Points on a hilly landscape, in no order, each with its height.
From any point a climber steps to the highest of the 2 points nearest to it. It stops when none of these is higher. Distance is the straight distance between rows; heights are no part of it.
j_29: [ 14 -11   1  -9 -17   2 -26  25  40   8 -23  28   4  -7  16  21 -10 -22
 -13   6  55 -19  52]  (h 251)
j_549: [ 19  26  10 -17  -9  14 -12   8 -13   5  38  16 -12  19  18 -33   7  33
  13 -16   7  13 -23]  (h 368)
j_202: [  2 -11  16  10 -13  28   0   7   8  10  -4   8 -31 -14   1 -34  21  20
  -5   5  -6 -24 -47]  (h 274)
j_941: [  6  -2 -25   7  12 -40  18 -30 -25  -7  28   5  16  11   4   1  25 -11
 -41  24  -7   2 -22]  (h 176)
j_316: [ -5   8   1  -9  21 -40  -1 -15 -15  -1   9 -15  14  23  24  31  13  -3
  -1 -21 -23  13  18]  (h 483)
j_363: [-30 -13 -50  -6 -12  -1 -10  22   9 -14  -2  13   3 -10 -18   8  37  -5
  20 -36   8  -2 -13]  (h 237)
j_62: [ 12   0   6  25  19   4 -15 -42 -22  27 -18 -12   8 -11  19 -28 -37   2
  14 -20   4  26   6]  (h 345)
j_823: [-24  19   7   2  -9   3  14  48  29  -8  -3 -14  21  16  14  11  20  -4
  -1 -13 -14 -17  22]  (h 342)
j_24: [ 12  -6  37  22  35   9 -29 -23  14 -35  24   8 -20  -3 -15   7  10 -16
   5  33  32  -9  21]  (h 208)
j_538: [-14   1   3  -1   4 -17 -25  -7  -8  10 -51 -10 -10 -13  -2  36 -49  -7
  21  -7 -29  -7   0]  (h 25)
j_618: [  9  21  37  -5  29  16  -8   0  -2 -29  10 -12  14   9 -20   8 -43  10
  21   4  -9  34  13]  (h 481)
j_46: [  3 -34   3  25   6  -3   2  -8 -25 -11 -26  18  23   0 -24 -37 -15  -1
  -2  17   3   3 -21]  (h 222)
j_68: [ -6 -19  11 -11 -13  24  -7 -20  -2 -32 -22   1 -42 -49   6   5 -36  21
  -2  12 -20  -4 -38]  (h 423)
j_733: [-25  -6  -7   1  18 -14 -33  18   1   6 -31 -13  30   2  -3  14 -33 -17
  35 -20  -6  -1  17]  (h 39)
j_914: [ 35  13  58   9   4  -6   9 -18  -4 -16  15  -4 -32 -21 -27  13  13   8
 -12   6   7  14 -10]  (h 304)
j_904: [  5 -27   0   8 -15  -4 -10  15  20   6 -52  16  17 -13  21 -12 -27 -10
  -8  -7  17 -32  25]  (h 262)
j_594: [ -7  21 -11  13 -19 -42   9  18   9  27  -7   3   2   5   6   1  -4 -30
  26 -42  33 -16  11]  (h 249)
j_932: [-17 -32  16   9 -14   5  15   2  15  17 -36 -19  -4 -32 -18  22  18  -4
 -21   0 -33 -10 -15]  (h 426)
j_150: [-28 -34 -29   4  -6   5  27  11   7   1 -15 -22  10 -40 -16  18  22  -3
 -32  10  -3  11 -21]  (h 366)
j_857: [-34 -14 -27   5  -4  -7 -30   0  -4  -8  -1  21   3   2  16 -19  27  -2
  20 -28   5 -15 -40]  (h 291)
j_472: [ 11   3 -13  -4 -37  15  38 -22 -27  36  -9   4   1   1   5 -20 -35   6
 -10  13 -30   3 -26]  (h 413)
j_65: [ 23   0  15  25  12  13  12 -23 -13  33 -18  -8  32  -5 -16 -35 -26  14
  14 -27 -28  37 -11]  (h 402)
j_55: [ 10  32  -7 -24 -25  33  -8  13 -21   0  19  13  13  -5   3 -29 -22  24
  -5 -21  21  31 -22]  (h 406)
j_356: [ -1 -26  17   5  37  -8  -3 -27   6 -32  14  -2   3  11  37 -14  -7   3
  -3  29 -19  -7  -2]  (h 296)
j_974: [ -6  -7   1 -19  21  14  11   7  -3   2  14 -30  21 -14  15 -10 -21  20
 -18  22 -11  26 -20]  (h 305)
j_876: [  0  12 -31 -11   0  10  22  14  -7  13   8  -9  36  20  -2 -18 -17   7
  30 -33 -25  28   7]  (h 522)
j_243: [ 30 -45 -13   1  12 -14  -3 -24 -27   3 -19  13 -30  13   9 -16  -7  19
   4  21 -17 -13  11]  (h 320)
j_314: [ -4 -16  11   0  16   5 -39 -16  -4 -25  -1  17  -9  -2   5 -12  -2  15
  24 -21  17  11 -18]  (h 364)
j_443: [-15  13  35  42  19  -3  -1   1  17  -5  -2  -9  35  15   6  14  12 -27
 -30  24  17 -26  13]  (h 246)
j_921: [ 18  -9  -2 -14  14   0  11   7 -21   8 -23 -14  10  15  -4  16 -42   9
  -8  29  -9   1  48]  (h 333)
j_796: [ 11 -19  23   3   3   7   1 -18 -25  -8 -10  14  -3 -15 -54 -15 -22   2
  24   6  -9  16 -45]  (h 184)
j_709: [ -1 -57 -22   6  -3  -7  -7 -24 -14   6 -39  23 -15  -6  -2 -15  -1   3
   3   1 -21 -18 -21]  (h 273)
j_452: [ 28 -18 -18   2   9   7 -17  -9   9 -10  14  11  -8 -15 -62  -2  41  23
 -15  16  -3   3 -24]  (h 203)
j_716: [ -9 -11 -51 -11 -22  -6  35  28  37  -1 -10   2 -22  -4  -7  -3  38  10
  21 -35   5   5  20]  (h 202)
j_995: [  6  24  15  18   0 -19  18  -2  26  -2  23 -16  13  -3  15   3  60   2
 -41 -16 -12   3   0]  (h 306)
j_77: [ -4  27   3  -1  -6  10  -7  11  20  -1  44   0  -1  -9   6  -6  57  13
 -23 -27  28  10   5]  (h 356)
j_403: [ 19  19   3  -8 -16 -26  -3  20  17  28   5   7  13   9  -2  20  -2 -25
   2 -18  44  -1  59]  (h 284)
j_600: [ -7  -6 -36 -23 -29   6  30   2 -19  15   6  15   7  22 -10 -24  -6   0
  26 -15 -35   6 -32]  (h 464)
j_790: [  7  29  -5 -11 -42 -11  37   0  13  27 -19  -2  14  -2  18  12   2  -6
  -3 -47 -23  10   7]  (h 250)
j_25: [-32  13   4  -8  16 -11 -43  12   3  -3  11  17  29  26  -3  15  -8 -35
  37 -11  27   8  23]  (h 61)
j_988: [ -9  29  -8 -31 -29  28  -6  28 -16 -24  10  10  14   4   7   0 -39  13
 -16  11  15  10   1]  (h 457)
j_154: [ -8  21 -13  -4 -45 -32  21  26  32  12 -29  12  10  -2  11   1  -2 -16
  29 -63  -2   0   5]  (h 234)
j_870: [ -7   3  -2   4 -16 -25  34 -13 -19  -8   5  13   5  21  -3  14  15 -21
 -34  33 -32 -18 -40]  (h 223)
j_917: [ 21  -3  44  -2  27  14  -6  19  -2  -8  12  -9  13  33 -18   2 -22  -2
   3  38  -3   2  41]  (h 401)
j_386: [-30  11  33  17  11   2   0  28  26   3 -23 -25  36  12   7  30  -1 -24
  -1  10  10 -22  36]  (h 299)
j_205: [ -9  -5 -18   7  14   0  -7   9 -11   1  25  -8 -18  -8 -53   0  33  -3
   2  24  -7  -8 -39]  (h 166)
j_952: [ 16  10  12   7 -26 -19  35  -2   4   8  -8   9  28   5   3  15  35  -5
 -36 -28 -22   9   6]  (h 271)
j_259: [-12  22 -22 -22 -14  10 -19  13   4 -10  31   4 -18 -10  -8  31  35  -1
 -19  -1  48   4  21]  (h 434)
j_768: [  1 -16   5  14  40 -33 -13 -27  -1  -4  16  -1  19  41  36  -6  21 -12
  -3   7  -9  -3  27]  (h 380)
j_261: [-17 -10  32   8 -17   3 -15 -18  -7   8 -39 -19 -32 -43 -15  22 -14  -5
   3  -6 -14  -2 -25]  (h 484)
j_142: [ 46  24  48   4  -4  13  20 -23 -15  15  -3 -10  -4 -18 -16  11 -27  14
 -14   0 -12  37 -14]  (h 346)
j_370: [ -7  20 -23   5  15  10  -3 -10 -10  55  -4 -32   0 -17  27  -7 -44  -9
  14 -20  13  20  28]  (h 293)
j_380: [-36 -15 -14  -3  13  13   6  16   5  -5   6 -22  25 -23  13   2   5  -3
 -21  -2  24  19  -1]  (h 297)
j_884: [ -3  -1   4   2 -13  15  13  21 -14   3  -7  -2 -29   2   5 -16  -8  11
  -6  37 -23 -39 -19]  (h 311)
j_289: [  9 -29  -5   6 -13  37 -20  13  12 -14 -21  27 -17 -19 -40 -11  22  29
   2   4  12 -11 -30]  (h 240)
j_654: [  7   6 -81  -9  -7  21  15  -4  32 -16  35  -1 -18   1  -2  -8  55  18
 -14   5  14 -17   4]  (h 147)
j_652: [ 26   1  -1   1 -12  14  15  21   1  23 -32 -15  18  -9   2  -5 -32   4
 -14   5   7  -5  38]  (h 295)
j_305: [ 10   3  -9  -6   2   8  29   2 -25  20  30 -12  -7   8  19 -30 -12  16
 -13  37  -9  -5 -28]  (h 359)
j_377: [ 26  -6  24 -22  20 -10  17 -38  -4 -10  16   3 -19   3  15  -6 -19  24
   9   5 -56  27 -30]  (h 303)
j_824: [ 11  -7  58  28  24   3   3 -25   1 -19   8 -14 -45 -23   3   7  -8  -1
  -1  23   8 -27  -6]  (h 260)
j_636: [  2  18  20 -12  -2 -11 -10 -18  -7  25   4  -7  16   1  25  35 -17 -21
 -14  -1  39  19  50]  (h 325)
j_390: [-23  21   8   1  17  15 -25  26  -4 -17  34 -14 -10   6 -24  10  14  -4
   2  31  14 -22 -12]  (h 127)
j_751: [ 12  10 -69  -4 -22   0  43  14  25  -6  15   2 -38  13 -24  -8  38  12
   4   3  29  -1  31]  (h 175)
j_36: [-20  10 -28  -5   0   5  18  39  14  -2  24   0   5  31  14 -13  14 -12
  21  11  11 -22  26]  (h 394)
j_388: [-16 -18 -51  -5  -1 -10  12  23  32   4  -6  -2 -22  16  20  10  16 -14
  13  16   0 -44  44]  (h 472)
j_580: [  9 -18 -34  -4   0 -17  -5  -3 -11  18   3  -2 -38  11  11   5  25   2
   2   0  -5 -29  20]  (h 390)
j_706: [ -4  14   4 -27 -20   4 -18   8 -14 -12   2   4 -16 -17  -8  31   1  11
 -16  -3   4  15  -4]  (h 541)
j_649: [ -5   4   3  18  -1  -5  14   3   0  28 -11  -8  40   2 -16 -25  11  -7
  29 -54 -18  27 -17]  (h 458)
j_226: [  8  -1  16  32  11  -1 -21 -26   0 -10   8  17   8  11   1  -7  13 -32
 -27  49  29 -28  22]  (h 181)
j_676: [-20  -1   2 -24  12 -16 -30 -25  -5 -11   1  -2   3   9  44  33 -22 -18
  -5   8   7  16  30]  (h 388)
j_739: [-30  29   4   7  16  -3 -48   2  -9 -21  31  15  -2  26  -6   4  16 -24
  18  14  29 -15  -5]  (h 93)
j_192: [ 32  14  21 -32  14   3  -1 -16   1  -8  37   1 -22 -14  10 -14  -8  37
   5  -7 -11  40 -41]  (h 332)
j_218: [ 22   0  28 -18  20  22 -24  -6   7 -43  16  20 -14  12   1  -3 -30  22
  37 -22   3  15  10]  (h 420)
j_880: [ -9  -1  25  19 -11  -8   5 -15 -25 -16 -25   9 -20   6  -1   5 -12 -14
  -5  35 -29 -34 -37]  (h 268)

Where does a climber stop that starts at each point below?
j_751: j_618
j_154: j_706
j_226: j_388
j_654: j_618
j_377: j_706
j_24: j_876
